Points on a hilly landscape, in no order, each with its height.
A ball rolls from a point to the lowest of its 2 nearest points, and stops where none of them is lower. Distance is the straight distance between rows; heights are no part of it.
z_342 (h 638): [ -2  -7  35   1  24 -21   9  -1  -6 -12 -34   3   1   2   2 -15  24  -3
   5 -25   0  25   5  15 -23   5  20 -12  -3   4  -3  -8  -1  14  17   9
   0 -15  15  -8 -20  -3  17   7  -5 -13 -19  -8  13 -47   9  11 -17  22
  -5  51]
z_553 (h 612): [ 13  16   7 -15 -13 -19 -12  -8 -22   6  43   2   5  16   9  29 -10  31
   4  22 -12   9   5   8 -23  -1  -2  23 -18  23  -1  -9  -8 -13  -3   5
   2   9 -15  -5  28   2   6   4  17   1  -1  17 -19   0  -3 -19  13 -25
  -8   1]
z_630 (h 514): [-18  12 -34  17   4  16  10 -10  -5 -23 -27 -19 -35  23  15   4  -3  -7
  -5 -39 -12 -24 -11 -15 -45  25  -8 -24   4 -12 -29   7   4  24  10  -7
  37 -25 -13  -6   4 -19  -7 -41  -8   5 -22  -6  47 -14 -37   3  -5  35
 -43 -50]
z_633 (h 291): [ -2 -28  29  -2 -20  -7  16  -9 -12 -16 -32  27  13 -34 -18 -38  28 -23
  -8  29 -22 -27   6 -13  -4   2  20   4  40 -17  10 -29  23   5  14   1
  -8 -40  37  18  34  35 -26  16 -27   7  -3   8  -4 -12  40  19  -1 -29
  28  26]
z_374 (h 781): [  0  42 -10  22 -41  27  11  -4  -8  20   0  13 -24 -15  22  50 -31  -5
  13  11   2   2  17 -16  59 -36   1   8   9 -19  26  20  -1 -23 -29 -35
 -15  25 -30   3 -20  16  -4 -19  12  -5  31  -8  -1  23   7  17 -44 -31
  41 -33]
z_680 (h 70): [  8   0   2 -23  -4 -13  -9   3   5   3  10  10   7 -19  -3  -6   6  -2
  -1  18  12   3  10  -7  19 -22  -4  21  -4   1  13 -15   7 -16  -5  13
  -6   2   8   0  14  -3  -6  16   5   6  11  15 -33  19  20 -15  11 -28
  10  15]
z_157 (h 547): [ 21   0  21  11  27  -7  19  13  17  11   2  12   0   8 -11  24   0  21
  -7  14  20  32   7  10  -3  12  10  -6 -17  14 -39  18  -2   8  -1  29
 -21  24  -4  -1 -19   0 -12   2  -1  -5   2 -12 -21   7  24 -13  -2   6
   0  29]
z_242 (h 495): [  3 -25 -19   2  37  11 -18  26  36  12   9 -15  18  -6 -21 -39  -2  -7
  -5 -12  34  -1 -20  16  23   8 -19  -9  -3   9   0  18 -13   6   1  25
 -11  16   9   0 -25 -24   8  19  -4   3   5 -17 -17  36  -1   0  30  34
 -15   2]
z_40 (h 574): [-11  16 -27  28 -48  40 -20 -20 -27  24  28 -10  -4   5  18  27 -34   4
   2  22 -16 -24   4 -10  29  -8  -3  -6  23 -19  40  17 -14 -20 -25 -40
  -6  23 -30  13   1  21   7 -24   7   1  25 -15  21  17 -16  22 -27 -16
  33 -50]
z_131 (h 727): [  0   1 -12  26 -50  34  10 -19 -33   8   0  13 -14  -5  12  38 -21  -4
 -10  40 -15 -29   8 -24   9   2   7   4  32 -20  -3  11  15  -3 -12 -26
  -9   2 -24  23  25  34 -32 -27  -9  11   7  -2  12  18  20   7 -26 -43
  31 -48]
z_613 (h 928): [-21 -10 -31  34  -5  34 -29   2   3  16   8 -25   9   1   5 -16 -18  -5
  -5 -20   2 -16 -10   0  29   6  -8 -29  18 -21  44  26 -16   3 -12 -23
  -4  16 -11   5 -36  -1  26 -11  -2 -12  19 -29  26   8 -26  33 -13  38
  10 -27]
z_447 (h 701): [ -2  31 -31  13  10  32   3  17  17  -1 -15  -3 -34  17   9  40 -18   9
  14 -33  25  10  -6 -11  18  13 -14  -3 -22  14 -19  27  -7   9 -20   1
   2  23 -28 -19 -42 -31   4 -20   5   2   3 -14   7  11 -29 -17 -11  17
 -24 -42]
z_277 (h 460): [ 10  -6 -23 -20 -11   5   9   7   6 -10  36   2   3  16 -10  13 -13  23
 -17  21  -7 -15 -15 -16 -29  22 -21  15 -16  20 -44   2  13   6  -2  17
   8  -7  -6   7  40  -8 -36 -11 -12   6 -11  24 -16  28 -14 -23  41 -14
 -36 -40]
z_946 (h 553): [ -1   5  10 -16 -11 -23 -10 -16 -35  -3  13  -8   0  13  20   4   4   6
   7   3 -27  -1   5  11 -40   1   6  15  -6  14   9 -20  -7  -4  11 -10
  17 -17  -4  -5  28   7  13   1  14  -2 -13  17   6 -30  -9  -7  -1 -11
 -12   3]
z_258 (h 411): [  0 -39  12   4 -29  10   3 -16 -19   1  -8  12  14 -25  -9 -29   6 -20
 -14  40 -20 -36   4  -9   3  -1  13   2  40 -25  19 -17  17  -2   7 -15
 -10 -22  16  21  41  42 -25   7 -20   9   2   6   3   6  31  15  -7 -31
  30   1]
z_102 (h 430): [  4 -18 -23  -2  25  17  28  26  38 -11 -18  11  -3  -6 -28  -8  -1  -7
 -19  -2  33 -11 -15 -24   2  22  -8  -6  -6   1 -59  18  25  23  -3  36
  -2  -8   9   7  -8 -14 -44  -4 -24   6  -4   4 -22  33  14 -12  18  10
 -23 -21]
z_38 (h 428): [ -1  18  39 -17   4 -35  27  -3  -9 -33 -49  32 -19 -12   5   7  27   4
  10 -11  -9  13  25 -10 -24  -3  24  12 -10   7 -20 -28  20  15   5  16
   9 -39  25  -7   6   5  -3   5 -14   4 -14  16  -6 -52  16 -13 -14 -22
   3  40]
z_657 (h 654): [-16  24  12 -39 -16 -37  -9  -8  -6 -15 -17  14  -9 -24  18 -21  27 -18
  22 -15 -15  -1  20   0  26 -41   8  30  -9   0  57 -45  15 -23   2 -29
  17 -31  21 -20  23   0  32  31  12  -3  13  32 -13 -37   6   1 -10 -37
  24  31]
z_357 (h 901): [-20 -16 -12  40   0  18 -17  -9 -14   8 -11 -25  12   6   4 -18  -2  -8
  -7 -21  -7  -6  -3   4   1   8   8 -31  22 -24  32  16 -16  13   2 -27
  -4   2  -4   8 -29  12  19 -11   1 -13   3 -31  45 -21 -15  36 -27  36
  12   2]
z_874 (h 540): [  2 -40  -3  19   9  21  41   8  17 -24  -8  -2  12   1 -24 -14  -1 -14
 -26   5  10 -26 -26 -11 -23  46   1 -23  10  -8 -58  27  18  33  16  16
  -4 -15   8  23   4   8 -55 -17 -43  -2 -23  -7  27  16  11   9  14  26
 -22 -30]
z_438 (h 457): [ 22 -12  44   7  30 -28   5  10   8  19  40  11  29   8 -12   4   5  28
 -12  35   4  43   9  38 -17  -2  19   1  -1  14 -13   3  -8  -3  18  28
 -21  33   3  10  -7  11   8  25   1 -12  -3  -4 -26   4  32   1  14  10
  13  64]
z_128 (h 726): [-10  10  -8 -42 -19 -30   5 -14 -14 -26  -7   8 -16  -8  16  -1  15 -10
   3   6 -33 -27  14 -22 -19 -19  -2  26 -10   8   2 -45  29   1   1  -1
  40 -50   9  -7  53   2  -5   6   3  14  -7  41 -20 -18 -13 -26  15 -46
 -12 -19]
z_479 (h 190): [ -2  20 -35  -2 -10  28 -10  14  27  20   9   4 -11 -24   3   4 -28 -12
  10  -8  25 -10  -3 -19  73 -34 -25  11   0 -12  24  15   2 -19 -32  -4
  -7  32 -11   0 -17 -15   0  -2  11  11  34  -3 -24  60  -5  -4  -7  -9
  16 -39]
z_524 (h 400): [ 11   2  27  -8  22 -25 -12   9   6  23  32   4  21   3  -6  -1   2  22
  -2  13  14  37   9  32   7 -17   7   1 -10  17  10  -1 -20 -15   6  15
 -18  33   2  -1 -15  -3  23  25  16 -10   5  -2 -20   2  18  -4   7   9
  10  47]
z_98 (h 439): [ -3   0 -20 -24  35  -2 -23  21  31   3  15 -12   5  -1 -10 -26  -2   0
   9 -28  28   7 -16   9  24  -5 -29   9 -22  22   5   5 -10  -4  -2  23
   4  16   9 -18 -17 -41  20  19  15   4   5   2 -29  27 -16 -16  35  20
 -29  -2]
z_567 (h 752): [-16  10  -7 -36  27 -25 -22  -6  -2 -19 -10 -25 -15  16  18 -26  15 -11
  18 -52 -20   5 -11  14 -30  -1  -3   6 -24  17   9 -24   1  14  25   0
  45 -29  11 -29   4 -33  33   0  10   1 -17  16   6 -34 -45  -4  20  25
 -50  -1]
z_396 (h 607): [ -1 -28  -9  28 -13  37  32   1  -3 -10 -17   5   1  -6  -9   3 -10 -15
 -24  19  -1 -34 -15 -23  -8  31   3 -17  23 -23 -38  26  23  26   4  -2
  -4 -10  -4  27  10  20 -51 -26 -33   7 -11  -5  26  20  15  11  -4   0
  -2 -43]
z_806 (h 365): [  1 -11 -17 -23  27  -5  24  21  36 -25 -20  17  -3 -10 -25 -15  11  -7
 -15  -6  19 -11  -2 -33   2   5 -11   8 -13   9 -48  -7  31  17  -3  46
  11 -20  22   2   2 -23 -30  10 -16   8  -7  22 -41  23   8 -24  31  -6
 -28  -5]
z_661 (h 872): [-12 -29  -1  51   6  21  -1  -6 -15   3 -12 -28  16  16  -6  -5  -2  -2
 -11 -14  -8  -6 -16   8 -31  31   4 -42  20 -27  -3  28 -17  25  14 -11
  -3   1  -6   8 -26  13   1 -18  -9  -8 -16 -44  65 -25 -16  31 -20  51
   1   3]
z_705 (h 347): [  4  22  52 -18   9 -48  11  -1 -13 -18 -22  26  -6  -5  10   8  26  11
  15 -10  -7  36  29  11 -17 -14  29  12 -19  15   1 -27   7   0   7  10
   6 -19  15 -11  -2   4  22  20  -3  -8 -10  17 -13 -55  17  -9 -18 -19
   8  64]
z_699 (h 660): [ 13  28  -5  -2 -28   3  -8 -11 -23  14  30  -2 -12  23  15  54 -20  27
  11  21  -4  10   3   1  -9   1 -10  18 -19  20  -3   3 -17 -19 -19  -9
  -3  19 -30  -6  12   1  -1 -12  19   3   6   4  -4   6 -11 -19  -4 -26
   0 -24]
z_669 (h 226): [  7   0 -13 -23  17   0 -20  13  34  26  32  -1  23 -22 -14 -23 -10  -4
  -1  14  29   8  -7   6  44 -28 -24  18  -2   4  21  -1 -11 -26 -17  17
 -15  34  10   2  -4 -20   8  24  23  16  20   1 -31  58  11 -11  25  -1
  12  11]
z_460 (h 489): [ 17   7   6  23  14  14   9  12  12  21   2  -3  -4  16  -5  40 -12  23
   2   4  27  30  -2  12  10  12   5 -13 -16   8 -27  34 -16   2  -9   9
 -25  34 -18  -3 -37  -3   0  -7   5  -8   4 -28  -2   9   0  -8 -13  18
   3   8]
z_75 (h 340): [-11  16 -38   5 -24  35 -29   2  12  25  26 -10  -7 -13  10  -2 -37  -9
  12  -1   7 -25  -9 -12  64 -29 -23   2  12 -16  54  15 -10 -24 -32 -25
  -3  31 -18   2  -9  -9  20  -9  11   6  36  -4 -10  51 -18  10  -8  -2
  23 -49]
z_549 (h 246): [ 17   4 -11 -21 -24   2  -2  -5  -2  16  28  13   6 -12  -4  21 -13   6
  -6  44   4 -10   6 -16  17 -24 -14  29  -1   1  -6 -10   9 -22 -19  13
  -8  13  -4  11  33   8 -24   6  10  13  16  16 -34  44  21 -25  13 -47
  18  -8]
z_10 (h 764): [  4  19 -10  16 -36  23  25  -9 -18  -4 -22  27 -27  -7  15  54  -8   1
  -1  25  -3 -10  15 -32  10  -2   9  15   8  -9 -20   5  18  -1 -18 -10
  -4  -3 -22  10  12  18 -33 -29  -1  14   8   3  -1  10  16  -9 -30 -44
  17 -36]
z_610 (h 282): [  2 -21   3 -28   8 -23  25   6  21 -34 -14  18  13 -14 -27 -34  24 -11
 -20  12  -5 -18   3 -31 -13   1   2  12  -1   4 -40 -26  37  15   9  43
  15 -35  39   9  23  -4 -33  18 -22   5 -16  30 -37   5  15 -13  33 -23
 -16  12]
z_88 (h 414): [  1 -15  31  11 -13  -9  -8 -12 -22  17   4  -1  22   0   0  -5  10   1
  -2  21  -6  11   9  26  -5  -7  21 -10  17 -10  30  -3 -19 -14  10 -22
 -22   5  -1  12  -6  31  13  11   8 -15   1 -12  18 -25  22  21 -17   1
  31  33]
z_523 (h 736): [ 15  23   3  23 -36  21  11  -1  -2  33   8   9 -11 -15   7  50 -21   4
   2  34  13   9  15  -6  50 -24   9   6  12 -14   5  26 -11 -19 -24 -16
 -34  36 -22  16 -19  24 -22 -14  14  -2  30 -18  -6  36  22  10 -33 -23
  46 -15]
z_475 (h 314): [ -2  13   4 -34  33 -20  -5  22  35  -7  -7  17   0 -25  -7 -24  16 -12
  11 -23  30  23  11  -6  42 -31 -10  21 -22  11   9 -20   9 -11  -2  24
  -1   5  22 -21 -12 -32  19  35   8   3   9  17 -40  11  13 -20  15  -9
  -2  33]
z_837 (h 804): [ -3   1  20   5   9 -24  -2 -14 -34  -6  -2 -22   2  31  14   3   6   9
  10 -28 -27  19  -6  19 -71  13   9 -13  -6   4  -7  -8 -17  16  25  -6
  24 -11   2 -11   6   0  24 -13  10  -8 -35  -9  37 -56 -28   5 -13  33
 -25  24]
z_913 (h 192): [-11  15 -19  17  -1  16 -19  -3  -8   5  -1 -20  -9  21  14  14 -13   7
  13 -31   0   7  -3   6  -1   7  -8 -11 -11   2  21  14 -21  -3  -7 -24
   7  14 -21 -18 -26 -13  29 -15  15  -8   6 -14  30 -19 -35   4 -14  22
 -11 -16]
z_741 (h 300): [ -2  -4  11  28  30   6  -9  17  13  25   9 -23  18  27 -11  11  -4  22
   0 -25  19  40  -9  29   6  13   0 -38 -16   6   8  30 -37   3  -7  -4
 -21  36  -8 -10 -59  -6  37   4  15 -25  -4 -45  19 -18 -24  14  -7  52
  -1  28]
z_542 (h 775): [-10   6  18 -23  26 -40 -10  -5 -16 -20  -6 -22  -5  25  16 -16  16  -1
  20 -46 -26  16  -7  22 -56   1  17  -1 -18  16  -3 -21  -5  20  30   6
  39 -25  14 -22   0 -18  36   1   9  -3 -34  11  16 -57 -34   2   6  32
 -42  28]
z_937 (h 712): [  0  38 -18   7 -30  15   9 -15 -18   3  -6  10 -30   8  24  58 -15   7
  15   3  -3  -1  10 -18  10  -8  -4  15 -11   6  -1   6  -1 -12 -21 -18
   4  11 -32  -9   0   2  -5 -24  15   8  11   6   5   2  -6 -17 -24 -35
   6 -38]
z_722 (h 319): [  6  12   0 -22  13 -12 -26   8  17  24  44  -6  21  -2  -1  -7 -13  11
   9   7  20  20  -3  24  30 -22 -19  11 -11  14  29   1 -26 -30  -9   4
 -17  38  -1  -5  -9 -15  28  24  28   0  17   0 -21  25   2  -4  20   6
   7  20]
z_24 (h 584): [  4 -25 -15  -3 -25  14 -37  -9 -16  17  52 -21  26   9  -8 -20 -20   9
  -7  32 -16 -25 -18  16  -6   8 -17   1  17   3  29   1 -21 -16   1 -17
  -8   9  -9  12  29  11   3   3   5   5  11  -1   1  25 -13   7  31  -2
   5 -25]
z_330 (h 424): [  0   8  51 -12   0 -48   1 -12 -36  -6  -1   5  10  12  18   4  21   9
  13  -5 -23  30  18  26 -40  -9  29   7  -6  11  12 -29  -4  -1  17  -4
  12 -19   8  -4  11  15  32  18  10 -13 -21  12   4 -60   9   1 -21  -6
   5  56]
z_988 (h 526): [  3   6 -31  -8 -13  19  20   4   7 -17  12   1 -21  22  -2  29 -11  18
 -16   6  -3 -17 -16 -25 -27  27 -23   2 -14  16 -55   9  12  11 -11   8
  14 -11 -20   5  25 -12 -38 -31 -12  11 -15  20   4  24 -22 -22  26  -9
 -38 -68]
z_466 (h 620): [ 21 -44   5  -4  32 -12   9  17  29  -4  37   3  50  -7 -39 -42   3  -5
 -26  35   7  -1 -17  14 -12   9  -6   6  13   5 -30  -1   7   9  15  42
 -15  13  27  23  12  -7 -27  31 -24   2 -10  11 -32  43  31   2  50  12
  -8  29]
z_769 (h 578): [-14 -11 -24  -9 -19  14 -31 -16  -6   5   7  -6  -5 -11   6 -31  -5 -18
   2   5 -16 -32  -5  -4  21 -15 -12   6  15  -9  50 -13   5 -14  -3 -24
  13  -8  -2   0  25   7  12  -1   2   7  15  13  -3  11  -6   5   1 -17
   7 -27]
z_205 (h 512): [ 14 -28  27   0 -23  -8   2 -13 -19  12  16  17  31 -23 -13 -10   9  -4
 -14  59  -5  -7  13   8   0  -9  16   9  30 -15  10 -13   5 -16  10  -4
 -29  -2  11  23  32  42 -25  22  -6   4   9   4 -14  12  48   8   4 -35
  43  27]
z_571 (h 693): [ 21  12  24  33 -19  10  15   0  -1  36   3   6  -5  -5   0  47  -9  11
  -7  37  15  25  18   5  32  -9  22  -6   5 -10  -8  27 -16 -14 -11 -13
 -41  35 -18  15 -23  31 -19  -9  12 -11  18 -28   2  16  24  10 -32 -11
  46  16]
z_789 (h 683): [-25  12 -39 -15   5  14 -28 -15   2 -11 -10 -22 -37   8  22 -24  -3 -17
   7 -39 -19 -30 -11  -6   1   1 -18   3  -6  -4  29 -13  12   2   2 -21
  46 -23  -6 -20  16 -25  21 -17   3   8   3  16  14  -1 -45  -2  10   8
 -36 -47]
z_140 (h 490): [  3 -35   1   4  26   4  39  15  30 -28 -20   6  13  -4 -32 -27   9 -16
 -23  -2  15 -16 -21 -11 -19  33   0 -15   1   2 -59  15  27  33  13  37
  -2 -20  17  16  -2   1 -46  -2 -40  -4 -20   1  -2  11  21   3  19  21
 -26  -6]
z_499 (h 568): [-14  27   2 -24  17 -14  15  15  17 -35 -62  27 -34 -22  11  -6  26 -18
  20 -50   8   4  18 -20  21 -14   8  15 -23   0   6 -23  23   7  -3   0
  16 -28  17 -28 -14 -23   9   7  -7   1   2  21 -10 -33  -2 -11  -9 -10
  -7  15]
z_734 (h 689): [-10  22  10 -39 -27 -40  -5 -19 -22 -21 -12  13 -12 -14  24   1  22 -11
  18   0 -28  -9  26  -8  -5 -29  10  34 -10   5  32 -48  20 -15  -2 -16
  30 -42  11 -13  43   8  16  19  11   6   6  36 -11 -38  -1 -15  -6 -52
  13  14]
z_621 (h 435): [-18   8 -31  10  26  17   2   8  14 -23 -36 -15 -36  18   9  -4  -1  -6
   2 -57   6  -9 -14  -9 -26  25  -9 -20  -9  -2 -25  13   5  28   4   2
  33 -19 -10 -17 -26 -32   4 -26  -6   3 -15 -11  33 -13 -37  -2  -3  41
 -48 -35]
z_65 (h 838): [ -7  -8   9  35   0   0 -11 -15 -34  12   8 -31  15  32   1  11  -2  10
  -1 -16 -19  16  -7  22 -52  22   3 -31   6  -9   6   9 -31   9  14 -19
   2   5  -8  -3 -10  11  20 -14  10 -13 -23 -30  55 -43 -30  20 -17  39
  -3  18]
z_486 (h 671): [ -3   9  40  -6  31 -25   8  13   8  -5 -31  14   0  -3   0 -13  26  -2
  14 -36  13  42  13  19  12 -11  19 -12 -14   7  13 -10  -7  -1  11  -3
  -8  -1  13 -16 -37  -9  34  17   0 -21  -6 -11   2 -47  12  10 -23  19
   6  60]
z_317 (h 658): [  9   3 -13  24 -52  33  -9 -21 -36  26  40  -7   5  12   6  39 -32  11
  -5  51 -18 -22   0  -2   4   8  -3   4  19  -6   7  14 -13 -16 -15 -28
 -21  20 -32  22  23  32 -18 -20   4   9  15 -12  16  20   1   4 -11 -29
  30 -42]
z_249 (h 953): [-13  -7 -30   9  -1  26 -36  15  20  28  26 -26  21  -8  -1 -31 -21  -5
   1 -14  18 -11 -15   9  53  -8 -19 -25  11 -11  50  22 -30 -16 -16 -15
 -14  28  -6   4 -32  -9  32   8   9  -4  29 -20   1  32 -21  20   7  37
  13 -21]
z_175 (h 191): [  1 -13  12  13  49  -3 -16  24  28  19  14 -18  23  14 -14 -15   1  14
   1 -26  30  35 -14  38  11  11  -2 -30 -14  15   0  21 -29   3   4  15
 -22  33   6  -5 -53 -19  35  21  10 -21  -4 -40  -3  -4 -11  13  11  58
 -11  38]
z_306 (h 461): [-13  27 -29  24 -34  37 -20   1  -4  30  25 -14   1  -8  15  12 -39  -4
   8   1   1 -13   0  -7  64 -27 -12 -16  16 -22  55  24 -20 -24 -31 -40
 -14  35 -25   5 -30   6  26 -13  15 -10  40 -18   8  28 -20  35 -26   8
  36 -39]
z_454 (h 637): [ -5  -9  17  12   3  -8  24 -12 -16 -25 -47   3 -13  -4   7 -14  17 -16
  -1 -18 -14 -10   5 -12 -41  16  18 -16  19 -14 -21  -7  11  23  21   0
  12 -35  12   2   7   8 -15 -17 -15   5 -27  -6  36 -41   4  11 -23  15
  -9  12]
z_760 (h 588): [ -1  13 -30  12  -8  28  12   4  -5 -10  -3  -7 -27  27   6  34 -19  16
  -3  -5   2  -9 -15 -17 -26  32 -16  -5  -6   8 -41  22  -1  13  -8   0
  11  -1 -30  -1  -1 -12 -22 -37  -4   8  -9  -1  20  10 -25 -13   6   7
 -31 -59]
z_421 (h 398): [  8  14  10  32  12  10   2   7   3  26  10 -18   2  36  -4  46 -13  29
   6 -15  12  44  -4  19  -4  16  -2 -25 -22   7 -11  33 -37   0 -15  -9
 -21  40 -24 -14 -50  -4  27 -12  19 -20  -7 -43  21 -15 -30   3 -19  32
   2  16]
z_388 (h 71): [  6  15 -31 -22   0  19 -13  13  32  24  26   2  -1 -18  -5   1 -23  -3
   5   5  28  -4  -7 -17  54 -28 -34  25 -10   3  11   3  -2 -24 -32  15
  -9  33  -1  -1   3 -24  -7   7  20  20  28   3 -35  68  -2 -25  19 -14
   4 -24]
z_604 (h 630): [-17   9 -34   1 -15  21 -21 -13 -10   2  -1  -8 -24   2  18  -5 -15  -9
   6 -14 -12 -30  -3 -10  17  -5 -12   5   7  -6  36   0   7 -11  -9 -28
  20  -6 -13  -8   9  -8  14 -18   4   6  13  10  10   5 -23   2  -7  -9
  -5 -44]
z_590 (h 376): [  3  21  -7 -32  44 -13  -5  26  41  -1  14   9  -2 -10  -4  -3   1  -1
  11 -20  35  27   3  -3  40 -24 -24  23 -37  22 -10  -4   2 -11 -11  36
   0  27  12 -24 -18 -47  17  32  15   7   9  12 -47  31   5 -33  28   2
 -15  18]
z_679 (h 227): [  3   5  26 -30  18 -39  -1   8  13 -12  -6  19   7 -20  -7 -20  25  -3
   5  -2   8  18  18  -1  13 -23   7  21  -8  11   9 -29  12  -5   5  26
   1  -9  28 -11   2 -10  13  32   0   2   3  21 -38 -11  22 -14   9 -23
   7  49]
z_950 (h 640): [ 18   0  38  24 -20   3  21  -3  -8  18 -13  22   1 -21  -8  33   7   6
  -9  45   4  16  22   0  17  -3  31   0  17 -16 -15  12   2  -9   0  -8
 -43  12  -1  17  -3  39 -30  -3  -3  -5  12 -14  -2   2  46  10 -27 -27
  50  29]
z_804 (h 543): [  9 -33 -20  -9  15  11 -21  15  25   6  31 -17  29  -2 -25 -46  -8  -2
 -11  13  14 -16 -29  13  10  11 -25  -4  10   5   2   8  -8   0   3  20
  -4  12  12   8   5 -16  -5  12  -4   8   5   1 -21  44  -5  -1  45  15
 -17 -10]
z_713 (h 511): [ 25 -11  36   8  31 -25  25  15  18   1  14  21  17   2 -18  11   8  23
 -15  29  11  35  12  11 -17   8  18   1 -11  13 -49   7  11  15  12  40
 -18  18   7   9  -3   5 -20  15 -17  -9  -5   1 -32   6  37 -10  11   1
   4  52]
z_671 (h 102): [  7  -4  30  41   7   2  23  -8 -18   6 -25  -2   0  19  -1  29   6  10
  -4  -3   0  26   6  10 -33  21  18 -26   4 -13 -26  19 -14  12   8  -7
 -12   5  -8   2 -25  15  -1 -20  -2 -14 -23 -31  37 -36   3   6 -39  19
  12  28]
z_435 (h 616): [-17  27  -5 -37   5 -24  -4   4  13 -25 -35  16 -22 -23  18 -21  25 -24
  27 -43  -2  -2  17  -9  39 -34  -1  25 -23   1  44 -35  21 -11   1 -22
  20 -25  16 -31   3 -24  28  23   6   2  11  31 -12 -27  -7  -3  -6 -18
   6  16]
z_569 (h 587): [ 14 -37   5  -6  28 -17 -15  14  11  -1  40 -14  37  11 -27 -43   6   4
 -11  16   1   3 -22  27 -18  11  -5   0   4  12  -9   2  -7   8  19  27
  -7   9  18  11   5 -13   0  25 -10  -2 -14   8 -22  22  11   8  46  21
 -22  21]
z_72 (h 496): [ -3  16  26 -25  -7 -51  -2 -20 -42 -16  -1  -7  -5  11  28   9  15   2
  20 -13 -40  12  16  14 -55  -8  19  16 -13  12   8 -37  -1   4  17 -12
  35 -36   6 -12  32   6  28   9  18   3 -22  22   9 -57 -15  -7  -8 -11
 -12  23]
z_209 (h 541): [ -9 -25  -2  -6  16   1  20   4  20 -30 -37   7  -2 -12 -18 -41  19 -24
 -12 -18  -1 -24 -14 -16 -19  19   2  -9  12  -3 -31  -5  29  25  16  23
  13 -41  22   7   6  -1 -29  -3 -28   3 -17   8   1  -3   9  10  12  15
 -26  -1]
z_184 (h 329): [-18  14 -22   9  12  12  -5   0   0 -10 -31  -9 -26  10  17   1   0  -9
   8 -45   4  -4  -2  -3  -1   8  -5  -9 -10  -2   9  10   1  11   1 -17
  17  -4 -12 -17 -26 -21  17 -18   4  -4   0  -6  28 -19 -27   0 -15  26
 -23 -19]
z_121 (h 153): [  0 -25  26 -19  -9 -24  17 -11   2 -31 -22  20  16 -22 -23 -40  29 -20
 -10  17 -22 -25   4 -18 -18  -1  16   9  22  -5 -12 -36  29  12  15  20
   5 -45  42  13  35  20 -28  20 -23   5 -16  27 -17 -14  28   6  18 -25
   6  26]
z_752 (h 597): [ -8   1  -5  14 -10   1  27 -17 -22 -23 -26  -6 -18  14  16  13   3  -5
  -6 -12 -17 -19  -4 -15 -59  25   6 -20  10 -11 -39   1   7  23  21  -4
  20 -28  -8   5  21   5 -20 -33 -12   7 -31  -2  45 -28 -13   3 -17  17
 -24 -28]
z_720 (h 283): [ 10  -9  51  30   3  -9  15 -11 -20  16  -6   3  13  14  -4  22  10  16
  -4  17  -3  37  13  25 -21  13  28 -24   6  -9  -4  10 -17  -3  11 -14
 -26  14  -3   9 -18  29   8  -2   5 -22 -15 -30  27 -38  19  15 -34  10
  29  53]
z_531 (h 581): [ 24 -13  20   8 -21   2  21  -3  -2  13   4  24  10 -21 -14  20   2   3
 -18  61   6   1  20 -12  11  -6  17  11  17 -14 -24  -1  12  -8  -1  11
 -33   9   6  23  21  35 -45   4 -13   4  16  -3 -23  24  50  -4  -1 -38
  42  22]
z_616 (h 647): [  0  28 -24  31  -2  30  19   4  -4 -10 -25  -2 -36  27  13  57 -14  14
   6 -21   6  10  -3 -16 -18  27  -6 -10 -13   0 -40  29  -4  14 -12  -3
   9   8 -32  -9 -29 -18  -8 -39   1   6 -14 -15  27  -5 -26 -16 -24  12
 -18 -46]
z_544 (h 594): [  8 -43 -13   6  -8  21 -20  -1   4  10  36 -21  30   3 -21 -38 -13  -3
 -17  28  -4 -31 -29  15  -8  19 -14 -10  22  -7   8  11  -9   0   9  -1
 -10   2   4  22  19   7 -15   5 -16   5  -2  -2   5  34  -4  12  39  12
  -5 -23]
z_15 (h 364): [ 16  -6 -23 -13 -27  15  -5  -5  -8   7  37   3   8   7  -9  17 -15  15
 -13  39  -5 -22  -9 -15  -4   3 -19  15   0   7 -17  -1   4 -12 -12   9
  -6   7 -11  11  40   6 -32  -4   0  12   8  15 -20  42   2 -19  27 -33
  -3 -35]
z_742 (h 720): [-26  11 -32 -24  27   2 -30   0  18 -15 -21 -26 -28   6  18 -39   7 -24
  18 -60  -7 -15 -14   8  11  -3 -19   0 -15   7  32 -13   6   8  13 -16
  44 -19   4 -31 -10 -40  37   1   6  -1   2  11  10 -14 -48  -1  16  32
 -43 -24]
z_900 (h 590): [ -4 -19  16  -4  14 -14  11  -4  -3 -21 -28  -4   1   3  -5 -29  19 -10
  -3 -18 -10  -4  -9   5 -37  18  11 -12   4   3 -22  -6   9  24  21  16
  10 -28  16   3   3   2  -7  -1 -14  -3 -25   3  15 -28   6  11   2  21
 -22  18]
z_22 (h 504): [  2  -1  11 -11 -28 -14 -25 -21 -27  22  34  -5  22  -7   7  -3   2   3
   2  30 -12   0  12  23   5 -19   6   9  12   0  49 -15 -18 -32   1 -26
 -12  11 -10   7  19  30  19  16  23  -5  13   6   0  -5  13   7 -10 -21
  30  13]
z_487 (h 522): [  1 -25  -7 -14 -24   4 -32 -18 -15  14  27  -7  21  -8  -5 -31  -1 -13
  -4  32 -17 -29  -5  11   5 -10  -5   9  24  -6  43 -15  -3 -20   2 -16
  -2  -3   5  12  36  23   4  15   3   5  10  13  -8  17   9   9  13 -22
  18  -8]
z_310 (h 513): [-13  27  21  -6   8 -15  29   7   6 -39 -75  37 -33 -35   8  -8  36 -12
  19 -41  -1   3  17 -23   6  -6  23  11  -1 -11   3 -25  23  11   0   1
  10 -43  29 -16  -5  -3  -2   2 -21   4   2   9  -1 -44  14   0 -23 -16
   9  26]

Two balls start at each pair of points below. Name the first point that both come to, or write never.
z_523, z_937 -> never
z_10, z_760 -> never
z_734, z_567 -> never

Where does a ball stop that starts at each point below?
z_131 -> z_388
z_713 -> z_388
z_616 -> z_680
z_544 -> z_680
